Points on a hilly landscape, in no order, each with its height.
From any point a climber steps to the highest of the 2 points nearest to it. It stops when none of these is higher. Distance is the straight distance between rows; heights are no part of it.
ropir: [ 72 124 129 152 126 133 114  68 114  99 140 134 112 145 142 140 108 136
 188 135 128 109 113  99 154 152 144 118]  (h 322)
Gorud: [127 132 118 124 156 123 112 120 139  57 112 135 129 166 148 140 127 120
 138 123  93 104 115 129 128 161 178 141]  (h 175)
kir: [103 143  60 104  92 128  82 120 157  73 116 110 139 138 144 131 110 144
 191 151 200 113 116 156 114 145 159 118]  (h 288)
zazuk: [144 154 100 147 159 108 171 119  96  96 143 139 105 120 169 173 169 130
 207 114  68 126 128 127  83 152 183 146]  (h 622)
vulif: [165 156  11 114 131 117  89 134 129 105 114 114 130 113 132 126 173 155
 154 138 159 145 118 130  83 100 126 157]  (h 415)
Sobos: [140 108 137 130 183 138 148 109 120  89 112 110  71 147 193 177 121  97
 171  85  71 115 129 153 107 184 197 160]  (h 131)
vof: [159 175 114 103 153  90 148 149 113 115 125 141 106 139 158 150 109 147
 171 114 110 110 142 150  78 154 141 123]  (h 384)
Nazaz: [169  89 130 131 109 128 139 149 130 170 138 100 146 142 136 110 141 105
  65 125 152 146 124 101 123  93  99 140]  (h 307)
lelop: [ 70  71 167 160 149 133  95  95 144 114 114 120  94 167 144 132 126 101
 149  96 113 137 114 116 141 155 150 165]  (h 188)
Befa: [154 117 222 113 164 129 142 176 125 165 120 117  70 128  84 150 110 123
  88 122  97 112 109 103 157 126  84 137]  (h 506)
Beko: [ 61 126  91 120  96 109  84  90 126 150 150 150 147 117 115  86 140 156
 186 109 131 163 111 114 142 108 134 119]  (h 478)
ketet: [193 140 116  95 136 177 163 129 132 119 134 112 176 111 125 115  99 123
  42 136 123 110 163 160 143 119  83  88]  (h 639)
mitig: [116  86 108 152 111 103 107 177 159 106 146 107 127 147 126 133 195 115
 186 132 162 156 104 139 101 119 190 174]  (h 386)
tid: [192 120 124  98 203 128 129 143 119 134 129 118  92 116 130 158 111 115
  94 117  69 104 126 108 105 140 104 148]  (h 272)
vis: [104  91 108 167 105 127 137 189 186  93 162 107 154 120  90 138 206 103
 160 152 179 171 103 139 130  86 176 159]  (h 438)
memev: [124 152 206 144  86 145 222 146 113 137 137 138 120 127 116 163 113 118
 122 147 167 105 146 124 155 130 135 109]  (h 482)
Per: [109  70 125 129 151 161 123 121 165  80 121 103 140 137 141 130 187 100
  92 134 106 155  89 147 132 126 179 170]  (h 141)
Fudar: [186 180  75 104 148 115 177 151 121  97 140 110 109  87 163 179 154 121
 162 117 128 117 129 147  70 107 161 130]  (h 559)
Lon: [173 132 183 120 117  89 138 203 131 166 133 164 125 153 108 100 117 134
 110 120 122 119 154 148 122 146  95 115]  (h 289)
met: [160 143  77 129 152 127  96  95 103 133 128 164 169 133 125  83 148 133
  89 138  71 118 138 124 151 132  86 118]  (h 592)
zap: [123 141 135 137 106 152 155  90 115 112 120 145 183 118 120 104 126 129
 101 141 115 125 125 136 168 121 109  80]  (h 624)
zuk: [209  94 127  78 184 117 125 188 130 133 128  94 107 124 141 136 122 103
  76 110  82 131 135 148  92 117 133 156]  (h 310)
fel: [132 201 127  90 143 149 172 105 113 140 125 133 134  91  96 159  92 167
 105 147 116 101 168 149 122 126  74  64]  (h 531)
miv: [153 199  81 132 164 108 145 129 105  84 125 174 136 101 142 130 163 149
 136 132  77 115 137 148  94 134 130 128]  (h 55)
sig: [105  71 114 184  77 147 133  85 109 160 137 124 146 153 138 113 180  98
 141 132 146 141 117  86 154 108 151 159]  (h 306)
fozos: [113 232  97 129 116 118 126 127  92 142 123 178 147  83  69 124 121 184
 103 154 152 120 165 129 108  88  96 107]  (h 433)
laf: [139 202 141 139 138  98 137 161 104 130 136 208 152 120  90  99 112 180
 120 132  85  93 172 173 129 171  82  87]  (h 364)
lutum: [208  88 179 122 165 129 161 188 117 163 125 113 112 140 162 142 151 100
  80  92  82 132 144 134 113 131 138 164]  (h 351)
Seb: [110  92 197 154  99 140 154 127 140 148 114 120 106 166 118 144 113 106
 124 127 139 106 120 107 151 129 146 159]  (h 23)
Didul: [160  50 102 135 118 102 101 170 140 140 130  91 112 172 175 134 164 107
 139 115 153 149 118 143  82 141 188 197]  (h 290)
para: [164 182 108 116 175 124 117 110  78 141 121 159 110  97  97 136 103 167
 106 144  77  81 144 103 128 120  82 116]  (h 357)
muk: [101 121  81 145 129 123  75  32  62 184 129 156 120 100 130 103 133 144
 154 119  97 153 118  61 151  97  87 127]  (h 108)
Zok: [133 128  68  92 158 138  65  98 150  84 128 118 162 149 144  92 129 130
  99 122  92 125 117 150 138 149 114 106]  (h 97)
Keto: [179 157  93 173 139 119 149 134  72 122 122 198 174 121 125  78 158 142
  92 155  86 107 157 128 158 137  91 110]  (h 518)
dozil: [121 121 190 178  86 124 133 156 113 111 112 178 147 173 112  97 147 111
 125 132 106 107 110  98 189 159 133 149]  (h 379)
mefa: [121 178 136  72  92 109 112 128 136 166 123 124 145 118  96 118  62 171
 121 122 149 129 150 169 101 147  91  60]  (h 79)
fup: [135 151  78  77 144  84  46 151 164 125 104  99 109 135 119 127 118 156
 160 117 157 140 110 133  86 122 118 154]  (h 305)
buzu: [136  78 134 116 127 148 162 126 153 161 144  67 105  96 153 157 126 101
 128  89 158 165 135 154  87 107 136 131]  (h 245)
taf: [157  92 150  95 136 162 159 123 139 124 128  75 103 128 168 169  70  92
 111 134 163  92 138 130 105 141 147 153]  (h 437)
Sigis: [189 138 131 132  78 140 153 109  66 199 121 124 130 152 140 129  80 137
 116 140 180  91 174 105 122 136 109 121]  (h 125)
sok: [178 163 110  82 141  96 126 196 164 111 121 110 111 126 136 138  93 142
 116 119 138  97 145 173  72 132 122 119]  (h 466)
sete: [144 205  95  99 157 135 144 140 136  66 114 162 142 118 127 114 130 148
 130 137  78 117 150 181 123 158 113  80]  (h 67)
kez: [127 131  99 102 122 145  74  79 121 135 123 158 176 130 107  68 114 139
  82 134 107 118 120 100 183 128  78  95]  (h 512)
denan: [ 81  82  88 166 168 157  81  33 108 107 122 121  91 135 173 126 147 114
 174 107  95 151 139 105 126 150 150 162]  (h 151)
rer: [116 127 226 166  58 130 198 157 116 188 124 137 115 163 113 123 113 127
 133 128 165 115 138 133 152 159 129 106]  (h 440)
lep: [ 82  67 120 124 121 175 144 136 196 110 157  36 143 101 108 156 136  87
 110 139 185 155 104 139 140  88 152 153]  (h 190)
tevi: [163 111 156 130 160 120 156 154 116 117 113 124  94 155 177 148 153 106
 139  84  54 110 141 149 110 178 184 165]  (h 116)
punag: [106 156 152 165 127 123 143 160 136  69 125 166 172 105  99 112 148 123
  96 177 146 113 111 130 165  92 122  99]  (h 450)
fofe: [ 69 130 120  89 149 133 100 117 173 135 137  78 111  72  86 143 113 146
 162 120 145 160  98 125 132  89  97 103]  (h 217)
Gidu: [156  98 177 108 137 152 143 117 134 131 108  88  94 167 165 149  59 117
 130 121 150  74 162 144 120 189 145 137]  (h 405)
Parug: [ 98 110  85 139 144 140 109  95 138  49 129 120 129 139 152 145 141 120
 161 150 131 116 100 131 134 134 189 160]  (h 202)
boza: [ 81 141 139 173 102 149 146  80 100 125 138 176 153 127 115 110 150 134
 139 148 109 120 108  94 180 112 120  95]  (h 550)
Los: [ 95 132 151 165 108 128 164 195 183 102 153 112 156  97  88 142 173 107
 110 146 189 180 113 144 133  63 155 126]  (h 511)
Rases: [ 90 116 157 153 148 121 126  78  86 179 129 128  53 134 162 156 106 130
 197  85  98 156 139 114 121 169 152 118]  (h 447)
pala: [143  58  99 134 162 124  81  91 131 141 131  99 119 134 175 115 154 100
 100 114 132 148 104 101 105 122 129 176]  (h 227)
vilo: [ 93 167 149 105  98  69 113 205 162 125 121 141 111 133  97 121 107 150
 171 131 161 133 130 137  95 114 130 115]  (h 56)
bomo: [113 120  70 120 126 156 122  66 134 133 140  85 129 107 162 155 146 139
 162 117 127 159 121 148 111 136 132 114]  (h 331)
rar: [ 73 147 162 117  70 116 120 141 150 177 141 148 152 109  71 109 123 156
 143 131 161 166 104 127 143  88 100  88]  (h 414)
vedo: [114 138 105 162  81 130 115  86  84 116 140 172 176 151 120  93 120 129
 132 174 139  85 123  89 174 130 139 117]  (h 471)
Rokim: [180  93 146 187 114 140 176 130  87 156 115 130 124 176 169 129 165  91
 113 104  98 121 147 120 134 159 143 166]  (h 90)
busu: [ 87 114 162 116 127  82 114 170 170 129 133 110 102 153  96 136 126 136
 170 114 135 150  94 142 114 125 145 134]  (h 42)
Gadu: [130  60 139 122 135 137 126 145 155 134 126  68 108 135 159 165 157  88
 118  97 135 147 115 154  81 129 168 174]  (h 266)
gani: [ 90 143 193 106 146 152 165  90 131 153 132 119 107 102 113 161  95 145
 137 118 103 128 122 148 149 144 113  68]  (h 575)
Dosem: [204 123 143 116 147 184 196 158 145 102 136 107 158 107 143 147 109  91
  24 133 123 122 147 161 136 110 124 112]  (h 593)
figuf: [130 164 106  99  73 115 133 113 118 184 138 138 163 125 106 105  90 171
 109 137 187 134 156 139 105 111  92  71]  (h 93)
rozu: [139 106 169 172  97  91  97 167  98 154 119 191 139 184 106  65 129 126
 127 140 111  88 134  93 183 154 100 144]  (h 339)
tezil: [ 65  97 179 158 110 155  82  83 137 110 110 177 119 166 123  92 117 104
 135 122  87 109 101  73 221 162 136 140]  (h 463)
nitip: [140 132  93 147  68 146 134  87  92 130 131 159 193 169 150  72 137 131
 103 148 161 105 153 117 152 130 134 116]  (h 412)
vapu: [103  51  94 136 135 169 124  85 174  85 122  66 117 130 174 155 165  87
 132 118 139 157 101 162 124 142 178 178]  (h 153)
fafe: [145 109 163 168 118 138 153 122 112 129 111 140 129 189 177 133 157  91
 135  81  63 126 156 139 149 187 170 159]  (h 103)
ziv: [172 209  41 113 140 120 159 151 112  80 115 131 105  61 137 167 134 147
 142 137 149 117 147 136  67  84 144 150]  (h 651)
Tedi: [121  81 169 187 105 175 202 109  97 138 103 118 130 158 148 160 162  81
 112 122 108 120 124 112 158 148 164 175]  (h 77)
folib: [140 144 202 167 118 128 194 174 103 130 116 150  93 144 119 151 119 123
 151 140 125  85 150 120 132 166 141 122]  (h 444)
Vozu: [115 130 142 108 132 135 158 123 128 155 136  85  97 111 121 183  80 122
 163 129 164 112 131 137 101 127 131 119]  (h 403)
zatut: [ 65 130 213 121  90 155 141 104 131 182 133 132 124 120  98 130 102 155
 122 126 117 135 111 139 189 138  95  77]  (h 525)
Lef: [107  94 137 159 140 129 121 161 161  48 122 131 149 154 141 133 182 100
 121 155 111 131 102 120 145 117 192 172]  (h 128)
Nune: [ 99 184 109 108  99 110 100 172 170 113 117 139 174  89  75  89 111 142
  87 141 167 143 114 141 136  78  91  98]  (h 304)
kodo: [ 69 105 156 130 142 145  97  56  89 196 145 117  64  94 136 147 109 144
 173  95 119 172 129 107 127 136 110 110]  (h 404)
Dupen: [141 122 177 126 147 144 152 104 118 192 128 143 122 126 122 114 154 142
 102  86  58 158 116 148 151 146  76  86]  (h 460)
Goraz: [ 67  98 118 123 137 165 143  89 163 126 142  77 125  92 122 158 155 121
 167 104 125 180 117 153 126 111 121 106]  (h 309)
vip: [172 122  93 147  97 104 105 109  82 178 144 144 151 153 129  95 121 134
 112 151 172 101 147  63 126 100 113 149]  (h 180)
fures: [193 118 102 126  97  62  89 178 129 128 130 159 159 182 141  74 146 130
 100 143 158 130 139 120  98 129 138 160]  (h 260)
dirub: [136  44 193 135 133 138  80 125 130 175  94 102 106 180 149  86 133  95
  74  86 100 146 132 136 150 167 106 162]  (h 251)
Ligo: [ 95  60 130 118  97 179 137  90 163 166 139  33 128 111 146 135 134 110
 121  94 183 179 125 159  99 128 120 115]  (h 224)
mozom: [166 124 118  82 129 103  76 161 151  93 115 128 132 173 142 104  91 123
 112 143 126 107 131 142 112 158 141 136]  (h 337)
vador: [191 152 116 150 125  62 132 183  77 111 129 176 120 143 142 131 124 127
 131 158 150  91 155 112  81 133 153 163]  (h 154)
Rol: [184 108 171 149 157  95 132 190 104 133 121 153 120 145 126 135 140 107
  97 127  84 116 125 111 126 119 135 166]  (h 400)
Numem: [181 136 101 137 123  74 101 169 102 145 137 147 156 143 125 100 127 126
 101 145 168 119 135  88 105  90 114 155]  (h 218)
lasep: [131 157  87 116 118 138 125 101 111 107 125 140 147 139 123 136  68 143
 123 170 183  66 153 112 118 130 145 113]  (h 362)
zus: [135  86 131 186  82 128 165 136 113 144 139 110 149 164 156 123 158 107
 133 138 176 122 136 103 123 123 162 162]  (h 335)
lunu: [127 110  86 116 151 124 108 185 182  40 141  95 117  81  81 167 150 125
 127 177 183 147 103 117 134  56 155 191]  (h 189)
Kasum: [141 100  88 127 125  94  98 167 154  88 137 113 127 135 129 122 140 128
 126 184 193 117 110 113 109  91 161 178]  (h 259)
tegut: [ 77 180 104 118  90 107  89 150 178  64 116 171 185 102  99  93 135 143
 126 154 155 135 103 152 125 103 136 104]  (h 353)
Kel: [118 141 141  93 128 127 175 121 124 198 143  83  93  85 137 171 111 138
 160  96 131 151 133 151  72 131 116  91]  (h 436)
Kagu: [165 114 120 143  87 137 152 166 142 144 150 122 191 126 120  95 139 114
  59 150 189 162 137 124 138  71 114 106]  (h 348)
zule: [133 147  92  92 152  98 100 140 140 139 124 115  79 125 137 159 101 147
 196 122 141 136 121 150  75 146 124 136]  (h 349)
nulu: [174 149 158 154 152 103 164 190 112  72 125 170 136 131 119 146 126 111
  91 180 126  84 140 113 137 103 155 163]  (h 115)
Vova: [148 155 146 109  84 132 164 128 102 190 131 128 127 105 109 138  71 161
 107 143 189 103 167 123 123 108 100  87]  (h 107)
Lugod: [175 152 144 140 129 191 181 133 111 150 133 142 172 110 110  99 135 141
  57 135 109 112 151 159 167 134  63  78]  (h 600)
Selan: [151  63  69 143 151 136  87  60 105 118 138 106 106 143 207 142 153  88
 132 116 139 142 135 124 106 154 167 177]  (h 193)
gem: [174 143  97 110 159 138 191 146 132 138 140  99 118  90 161 164 179 121
 155 118  97 163 121 153  87 116 150 126]  (h 505)
nif: [ 99  97 203 135 130 126 158 171 153 138 137 111 103 144 120 165 145 106
 153 108 130 136 103 133 117 138 154 151]  (h 32)
Med: [116 178 169  97 114  93 120 176 145 154 109 147 122 135  88 119  67 151
 142 135 164 109 146 156 103 134  97  89]  (h 68)
Mal: [127  54  73 142 126 153 110  87 136 115 131  67  98 120 190 149 158  98
 160 112 185 162 136 152 111 159 163 180]  (h 170)
val: [ 73 152 147 133 182 110 135  90 105 146 135 145  66 117 136 174 124 152
 215 104  68 126 126 133 128 175 141 109]  (h 488)
Fazu: [112 178 151 160 103 115 128 163 110 118 120 194 162 111  87  89 127 141
 109 159 149 100 144 114 154 107 104 109]  (h 507)
momub: [101 100  93 159 161 129  90  23  87 159 136 142 123 116 162 119 151 139
 157 108  85 165 131  93 131 133 123 131]  (h 130)
Zer: [ 53 147 110 132  89 116  97 140 140 132 146 163 165  93  65  96 153 158
 177 135 149 168 103 116 140  80 130 115]  (h 390)
zin: [154 164 145 103 169 141 168 116 128 154 139 150 148 103 126 121 140 147
 107  92  46 145 145 178 119 162  82  72]  (h 432)
Fefe: [ 64  68 137 153 162 137 102  74 123 100 119 112  57 145 165 149 128 109
 198  93 125 151 127 124 113 166 170 171]  (h 171)
Rebub: [102 157 133 128 122 130 133 143 167  79 136 139 174 104  98 106 154 122
 119 142 113 148 100 151 133 106 131  88]  (h 402)
nit: [172 132 204 145 145 114 146 208 119 145 125 153 106 134  94 133 131 127
  80 144 105 127 112  93 155  98 108 143]  (h 452)
duf: [102 192 115 123 134 133 161 122 131 133 136 146 151  70  88 156 115 164
 105 147 140 122 136 127 122  81  95  91]  (h 490)
losa: [133 156  65  64 153 141  79 111 153 124 103  89 137 114 141 122 130 157
 118  93  97 169 106 173 102 137 102  94]  (h 314)
Mufar: [116 193 108 108 155 115 125 100  85 125 117 172 135 106 107 133 110 165
 149 136  98 120 132 115 129 126 100  86]  (h 395)
Nasov: [160 106  78 102 164 141 110  99 164  88 127 103 168 131 176 106 144 103
  66 134 114 157 113 163 121 128 128 127]  (h 114)
dig: [158 122 169 165 130 181 157 131 116 158 130 146 150 125 107 105 151 105
  67 119  87 142 128 129 196 120  76  99]  (h 558)
tiruf: [137 148  94  94 134 149 161 138 146 159 134  77  88  69 158 172 152 128
 185  89 130 164 125 177  76 115 131 107]  (h 467)
kufed: [ 94 143  88  75 138 110  58 175 198  82 112  83 124 129 112 114 111 149
 132 131 150 134  93 139 111 105 129 139]  (h 262)
dizuk: [133 115 107 169 104  80 124 162 125 106 146 147 142 170 157 116 186 125
 188 125 130 146 117 144 111 141 204 175]  (h 347)
nane: [ 80 100 151 132  98 153  75  77 143 108 118 145 153 139 116  81 103 122
 116 144 103 102  96  80 198 120 117 134]  (h 517)
Zukun: [144 122  90 111 143 156 154 123 173  64 120 102 172 127 153 128 184 105
  85 142 121 155  92 158 127 112 156 131]  (h 129)
zeren: [141 158  45  91 145 103  99 124 152 105 114 116 144 122 156 115 148 163
 155 126 127 158 114 154  92 122 132 108]  (h 350)
lavun: [ 82 121 119 139 117 137  99  75  96 181 140 151 134  92 107 101 157 138
 139 132  93 160  90  71 181  86  93 119]  (h 86)
ged: [128 103 162 142 129 176 126  87 109 195 111 142 116 116 119  92 151 117
  79 102  84 159 103 112 207 146  64  93]  (h 504)
budo: [ 99  69  98 104 115 173 121  97 180 127 148  27 115 105 142 142 110 100
 105 130 211 148 122 143 134 120 135 136]  (h 205)
loz: [156  71 128 132 169 128 101 111 113 174 126  96 133 124 140 102 134 104
  76 120 105 138 116  84 118 114  97 145]  (h 264)
kedi: [137 144 167 146 116 143 134 144 108 115 116 170 164 136 102  87 117 131
 103 152 112  91 151 137 181 155  95 106]  (h 565)
mek: [162 149  93 142 130  64 120 161  83 160 126 165 123 133 123 126 138 145
 155 152 152 104 158  74  79  98 138 176]  (h 179)
pup: [ 90 134 190 129  57 125 147 140 140 189 134 138 152 112  95 111 110 155
  89 111 152 147 118 151 158 119  92  63]  (h 476)
fikef: [167 135 134 170 133 101 142 162  86  90 135 180 118 157 126 129 128 122
 126 164 123  74 144  90 146 142 146 149]  (h 134)
Tam: [ 92 132  88  92 128 133  98 156 192  91 133  60 103  95  95 149 135 149
 169 138 165 162  82 142 110  96 129 124]  (h 231)
lomuk: [174 136 108 132 114 115 124 105  55 207 135 131 118 120 128 140  97 132
 123 139 164  94 161  57 116  96  91 133]  (h 149)
Vinar: [163 162 195 104 140  92 159 208 154 136 128 138 121 127 119 116 134 132
 115 104  89 126 136 188 108 151 123 110]  (h 270)
labot: [124 156  53 147 151 138 162  98 112  83 145 127 114  93 162 195 165 129
 224 133 107 138 132 136 106 134 170 131]  (h 555)
dip: [ 96 142  95 123 107 112  73 101 123 136 134 182 175 130 114  75 141 142
 130 117 100 141 119  97 155 112 115 113]  (h 569)
Soko: [118 137 156 124 132 129 127  72 107 133 122 140 112 143 131 138  94 138
 152 125 110  97 151 103 142 161 128  96]  (h 355)
soze: [154 127 180 140 105  73 112 183  96 154 140 172 110 176 108  91 106 135
 131 133 108  91 162 108 139 174  99 132]  (h 308)
lebiz: [132 123 110  79 168 128 113 117 171 152 127  88 129  84 127 118 142 146
  94  85  73 175 105 160 108 116  95  92]  (h 287)
Navus: [ 98 129 194 162 115 158 211 150 145 126 128 113 126 114 100 163 133 113
 133 146 149 133 121 125 133  99 156 115]  (h 524)
lafo: [145 141 120 107 180 154 140  97 128  52 113 127 110 143 187 159 123 113
 144 113  51 118 130 160 137 194 173 127]  (h 152)
ruvi: [146 126 124 116 118 154 171 110 118  90 125  99 124 139 140 158  69 109
 130 168 185  71 146 124 127 129 153 136]  (h 399)
mimen: [144 104 144 114 123 122  95 127 134 110 116 118 112 182 145 118  60 114
 118 144 158  74 147 138 126 191 156 141]  (h 375)
muz: [140 128 169 157 132 131 171 128  90 144 131 138 102 156 163 162 115 120
 165 116 122  89 149 116 127 169 163 150]  (h 413)
Zan: [151 141 125 116 183 139 127  95  77 128 121 119  86 100 128 168  88 142
 129 142  95  88 143  72 117 110  97 139]  (h 332)
fatam: [125 128 204 108 176 117 107 156 149 128 122 134  97 149  95 123 101 132
 118 118  73 109 120 117 147 141  96 123]  (h 568)
bod: [ 49 116 186 146  65  96 120 129 119 192 143 159 116 167 113 113 123 150
 189 103 146 151 124 111 147 148 135 113]  (h 361)
fugo: [104 127 140 107 155 126 135 163 180 130 135  87 129 103 113 144 152 131
 115 110  99 172  96 166 116 112 104 104]  (h 269)
nika: [101 119  91 123 135 130 103  57 106 173 142 109 115  85 125 153 126 142
 177 114 134 161 129 116 109 116 111 114]  (h 360)
veza: [160 225  97 132 142 107 140 144  72 134 111 198 146  98  83 104 119 172
 104 139 124 103 180 148  94 138  75 108]  (h 388)
rizoz: [164 117 154 138 177 146 133 109  94 143 115 130  92 132 124 145 133 114
 121 129  78 107 118  83 143 144 100 144]  (h 293)
senun: [104 149 116  80 112 124 121 148 164 150 125  88 141  92  69 117  89 154
  73 129 165 142 119 134 119  70  76  98]  (h 265)
dize: [ 66 102  96 157 118 149 113  72 146  63 155 130 127 142 135 142 151 112
 218 150 160 116 107 116 155 137 196 155]  (h 228)
zir: [182  74 175 102 142 156 145 161 143 134 126  85 127 132 141 145  97  87
  66 125 149 113 130 128 124 121 119 159]  (h 485)
boma: [ 46  63 127 128 107 149  67  62 110 193 146 137 123  69 111  97 134 127
 160 112 106 181  93  83 174  83 101 131]  (h 66)
Fuf: [109 153 124  77 151 124 136 137 153 159 139  74 113  65  80 158 103 147
 114 122 134 164 118 121 102  80  68 107]  (h 239)
rupiz: [105 107 176 173  94 131 108 117 117 101 117 171 128 207 142  93 114 114
 134 104  93 100 134 101 200 186 148 139]  (h 418)
Lik: [ 97 137 194 148  59 105 163 154 122 212 132 145 111 146 118 137 127 141
 177 115 170 146 136 127 114 135 114 101]  (h 398)
nipuz: [ 60  85 153 143  97  94  78 115 141 180 133 137 112 179 136  73 122 142
 188  88 134 159 119 113 127 147 148 131]  (h 329)
Finus: [ 49 108 142 138 132 150 106  46 140 138 130 123 103 152 165 128 102 113
 169  84 123 163 139 142 142 159 144 105]  (h 271)
gudif: [144 115 112 119 116  86  82 172 157 113 125 133 138 164 122 109 145 127
 126 140 138 124 116 133 107 124 149 164]  (h 300)
nodi: [205 104 176 112 167 164 160 177 140 129 129  92 133 116 117 134 117 109
  31 128 112 114 126 135 150 103  86 144]  (h 539)
lilof: [102 110 136 131  72 139  85 108 148 101 130 160 199 160 134  55 116 115
  93 137 138 108 111 105 188 122 125 122]  (h 583)
guda: [ 94 141 171 153 112 137 194 172 169 121 165 101 129  93  68 170 150 137
 142 146 170 154 112 127 128  66 133 121]  (h 590)
Pezu: [ 70 110  89 136 107 127  83  79 151  96 139 122 126 143 127 128 114 133
 200 161 185 101 120 113 128 139 162 138]  (h 254)
Duril: [127 176  86  86 136 112  90 140 163  63 113 142 155 139 128  98 120 161
 106 145 111 117 124 173 116 150 121  98]  (h 80)
tobob: [129  71 186 122 155 133 128 134 157 164 107  89  87 169 155 130 132  87
  93  65  87 169 119 156 123 163 132 155]  (h 286)
duso: [ 41 107 132 109 138 168  93  60 161 131 130  83 103  92 142 139 110 135
 163  88 126 176 115 152 130 144 131  86]  (h 291)
gud: [112 139 136 114 142 129 155  94 100 131 135 131  94 110 113 175  87 140
 151 152 135  96 136  92 122 122 124 121]  (h 368)
Gom: [184 161 141 154 130 125 130 159  66 144 132 195 114 136  98  96 104 149
 101 154 102  82 164 101 170 163  62 126]  (h 320)
fiz: [151 105 179 175 116 203 197 101  92 105  95 127 123 161 132 155 133  66
  86 150 123  82 120 103 186 139 144 157]  (h 65)
Vini: [ 90  54 187 155 135 165  77  90 136 129  89 112  94 169 158  99 110  91
  88  83 103 144 115 117 172 162 120 155]  (h 216)
zabik: [142 149  62 103  99 132 129  99 125 106 120 101 137 121 153 159 101 137
 155 150 187 102 144 148  93 139 146 106]  (h 324)
dez: [168 105 108 148 116  78 126 164 114 147 133 127 117 169 176 135 152 120
 170 109 138 136 140 143  92 156 173 172]  (h 316)
Fidak: [196 211  69  94 149 111 105 186 131  87 111 139 151  98 110 109 133 150
  66 138 149 128 150 155  77 102  96 140]  (h 581)
lib: [163 185 116 113 141 133 165 139 113 147 125 152 158  97  97 112 121 153
  77 127 116 135 166 153 129 130  70  65]  (h 563)
fanol: [172  79 164 121 145 138 146 156 146 169 119  94 133 147 136 111 153  91
  68  83  95 148 123 156 120 131 119 140]  (h 318)
zuno: [131 129 170 171 146 118 152 188 128  49 113 174 135 145 122 157 167  95
 103 177 111 107 103 107 151 101 201 181]  (h 112)
Sevoz: [117 156 176 103 142 122 150 149 133 126 128 148 110 121 103 149 111 149
 124 120 103 120 128 127 138 135 103  94]  (h 630)
zugov: [117 111 167 165 102 131 149 120  98 176 130 145 123 149 122 126 132 118
 156 127 136 121 124  77 138 126 129 132]  (h 13)
gizuz: [ 72 202  85 109 132 122 131 100 121  87 112 150 127 106 102 143 116 174
 180 149 120 125 125 120 119 124 131 103]  (h 439)
puga: [169 178  37 113 125 110 109 148 152  86  99 119 182 113 131  97 145 140
  70 146 153 138 127 165  96  96 120 125]  (h 473)
Davod: [117 131 125 139 182 116 158  96  96 114 129 127  68 110 158 185 123 125
 197 116  71 113 129 109 122 145 157 148]  (h 544)
rine: [118  83  99 117 140 146 135 161 192  78 156  82 150  97  94 159 137 107
  89 161 169 145  96 128 139  54 151 168]  (h 176)
nipe: [ 39  82 169 105  97 146  68  68 143 172 136 117 114 101 112  96  96 131
 139 107 132 152  94  95 177 115 114 107]  (h 47)
lipop: [150 156  84 111  88 124 117 150 149 126 135 121 195 116 123  88 148 125
  72 145 176 150 140 154 110  94 110  93]  (h 396)
dobu: [147 116 100 132  92 125 152 125 124 118 134 125 171 156 163 120 138 116
 113 157 175 114 134 128 116 125 140 122]  (h 369)
vuz: [ 97 172  51 126 138 134 125  86 128  84 125 136 133  99 138 157 161 154
 201 147 128 136 118 148 113 129 155 109]  (h 498)
zaz: [159 181 156 149 110 110 143 140  79 182 133 199 136 126  85 109 124 159
 128 132 102 117 164 133 145 145  70  89]  (h 343)
vir: [176 173  29 121 148 116 123 154 116 100 129 126 117  86 136 157 167 148
 136 158 184 133 134 123  79  77 158 192]  (h 521)
Zavom: [146 147 117 150 122 124 136  87  86 133 137 153 115 158 159 146  88 135
 178 133 136  77 153 115 115 168 156 130]  (h 385)
gupa: [132 128  98 141 136  92 101 205 162  73 149 124 140  98  92 146 140 130
 112 186 206 130 117  92 122  58 172 204]  (h 221)
buten: [163 162 130 123 153 103 157 127 112 140 136 153 125 127 147 130 134 141
 145  99  75 134 168 165 112 169 114  90]  (h 411)
valus: [ 94 118  94 102  94 105  49 113 153 114 141 146 180 155 131  58 123 130
 127 131 138 134 103 111 153 115 132 134]  (h 687)
voli: [ 69  80 172 155 123 177 109  36 126 145  96 126  95 169 165 100 100 110
 119  70  94 155 145 132 162 185 126 118]  (h 246)
Vobir: [195 186 106  80 157 112 127 197 134  79 119 137 125 108 113 138  91 139
  73 148 149  80 170 152  91 130 111 140]  (h 508)

Call two points neighbours if one is among the 2 nearest of the other. Go from one point of each pair to the other, from neighbour to neighbour, staying as high as possible. Name the lowest point that can't be avoided.
Fidak / ketet: vof
Sevoz / valus: Zer
guda / lutum: nipuz
taf / zap: Gom
zazuk / ziv: Zan
met / valus: kez
